A landscape with many valleys, sampled at points; each row gives a point and its height.
From any point a ball takes the steepest step (drop divided by distance) to one of its 6 nearest points. It stops when none of these is lower. Distance is the straight distance between rows; heights are no part of it.
<429> height 383: [122 108 142 104 193 125 167 136 148 155 145  88 137 187 166  67]
<104> height 357: [137 156 125 149 107 155 119 143 117 118 102 157 125  90 118 147]
<428> height 492: [163 161 120  94 153 154 153 124 114 159 156 176 115 103 152  83]
<523> height 542: [116 138 132 140  87 134  96 107 132 104 132 145 123 113 118 150]
<499> height 109: [127 120 127 101 153 127 143 102 131 160 171 121 133 145 159  88]
<365> height 174: [113 113 164 165 190 113 148 178 155 130  89  71 151 165 123 155]
<143> height 344: [142 152 130 165 141 146 138 181 113 126  76 129 148  89 110 151]
<170> height 332: [129 143 142 158 146 151 132 163 123 133  99 121 151 109 124 136]
<383> height 66: [128 144 134 131 130 150 126 120 131 140 145 132 130 121 142 119]
<255> height 303: [116 131 152 148 162 139 134 136 138 138 126 101 149 139 140 122]
<585> height 295: [115 107 134 169  78  84 116 136 121  93  78 121 136 109  87 186]
<152> height 384: [172 121  82  45 137 108 156  71  97 184 177 180 108 132 139  86]
<352> height 284: [126 132 132 166  88 113 119 141 120 104  77 133 139  95  98 180]
<149> height 300: [100 104 131 130  85 118  83  76 139 106 189 117 111 162 138 148]
<309> height 370: [143 125 116  84 177 133 162 119 122 173 159 126 129 138 158  62]
<272> height 232: [139 153 132 157 161 160 137 183 117 141  95 127 149 102 123 127]
<347> height 272: [110 111 128 110 109 122 112  79 137 134 189 121 120 151 150 127]
<491> height 57: [138 144 132 135 200 166 153 197 124 136 100  97 149 125 136  82]
<544> height 95: [119 130 151 166 149 130 131 157 136 135 108  94 157 136 126 143]
<295> height 89: [108 107 155 179 147  74 153 179 130 121  65  81 151 133  98 186]
<253> height 830: [126 123 100  98  42 143  57  89 147  55 138 187  65 120  96 149]
<424> height 355: [100 111 137 148  82 117  89 101 135 100 146 119 128 139 122 167]
<268> height 583: [113 109 119 158  53  95  82 111 125  73  89 138 119 111  90 183]
<125> height 263: [110 116 145 171 110 101 116 138 134 113 102 105 147 125 102 178]
<379> height 164: [116 116 143 172 113  93 141 162 117 115  71 106 153 110  96 185]
<516> height 382: [117 106 126 161  59  44 145 151 108  92  49 113 128  86  90 193]
<521> height 163: [100  97 161 179 124  73 128 131 137 110  93  89 139 157 102 198]
<52> height 304: [ 97 100 115 137  58 114  60  84 139  82 164 124 109 147 118 164]
<454> height 268: [135 134 127 172 100 109 139 173 112 115  57 127 148  82  94 177]
<217> height 451: [130 135 109 102  92 140 110  86 124 129 178 157 104 120 140 120]
<74> height 88: [162 153  98  61  92 140 123  78 118 140 178 198  82 118 137 108]
<257> height 110: [148 162 129 132 172 167 142 166 119 148 121 135 138 103 144  91]
<230> height 646: [130 142 107 112  51 148  68  96 144  64 122 182  83 110 100 154]
<154> height 477: [122 140 131 153  88 134 103 125 128 103 106 149 129 103 109 165]
<173> height 316: [149 143 118 102 179 160 158 148 117 163 146 130 134 125 159  63]
<494> height 252: [107 113 158 149 154 124 130 128 148 133 135  89 147 163 136 136]
<82> height 391: [130 141 124 110 129 146 130 104 123 146 168 141 124 124 152 104]
<586> height 747: [124 128 111 137  52 125  74 107 133  70  97 164 102 101  90 169]
<533> height 462: [128 121 130 103 204 145 170 159 136 152 134  89 134 166 163  55]
<368> height 269: [135 100 117  77 161 108 163  90 132 176 177 106 134 171 162  72]
<146> height 448: [136 160 121 113 103 157 116 111 127 124 148 173 109 105 134 124]
<280> height 207: [128 106 126  96 140 119 140  85 133 156 186 117 130 154 155 100]
<356> height 353: [150  98  98  63 172 103 168  90 112 189 167 131 126 150 156  62]
<605> height 329: [114 124 159 132 211 138 158 174 160 134 111  71 145 182 145  89]
<559> height 67: [110 123 115 120  68 135  80  84 137  97 164 150 104 127 125 147]
<38> height 343: [114 118 156 143 223 142 162 204 153 125  84  56 144 185 132 100]
<380> height 90: [129 139 147 160 195 146 149 200 134 128  86  82 154 134 123 116]
<193> height 354: [139 148 127 125 143 156 133 136 124 141 143 138 136 113 140 102]
<384> height 259: [145 163 127 132 126 167 127 136 119 128 124 163 125  98 133 122]
<581> height 317: [139 119 103  75 113 117 134  78 122 157 196 150 111 137 151 100]
<234> height 377: [184 140  87  39 127 120 154  76  82 177 172 214  85 119 126  92]

Call two points neighbours if one is among the 6 nearest of the other. Go from one point of each pair to the other, from neighbour to neighbour, staying as low as possible. Name the highest point that can't be avoided.
<383> and <295> -> <494>
<491> and <295> -> <544>
<559> and <74> -> <581>
<559> and <295> -> <149>

Where does a ball stop that starts at each point below?
<581> -> <383>
<428> -> <491>
<268> -> <295>
<154> -> <295>
<104> -> <383>
<173> -> <491>
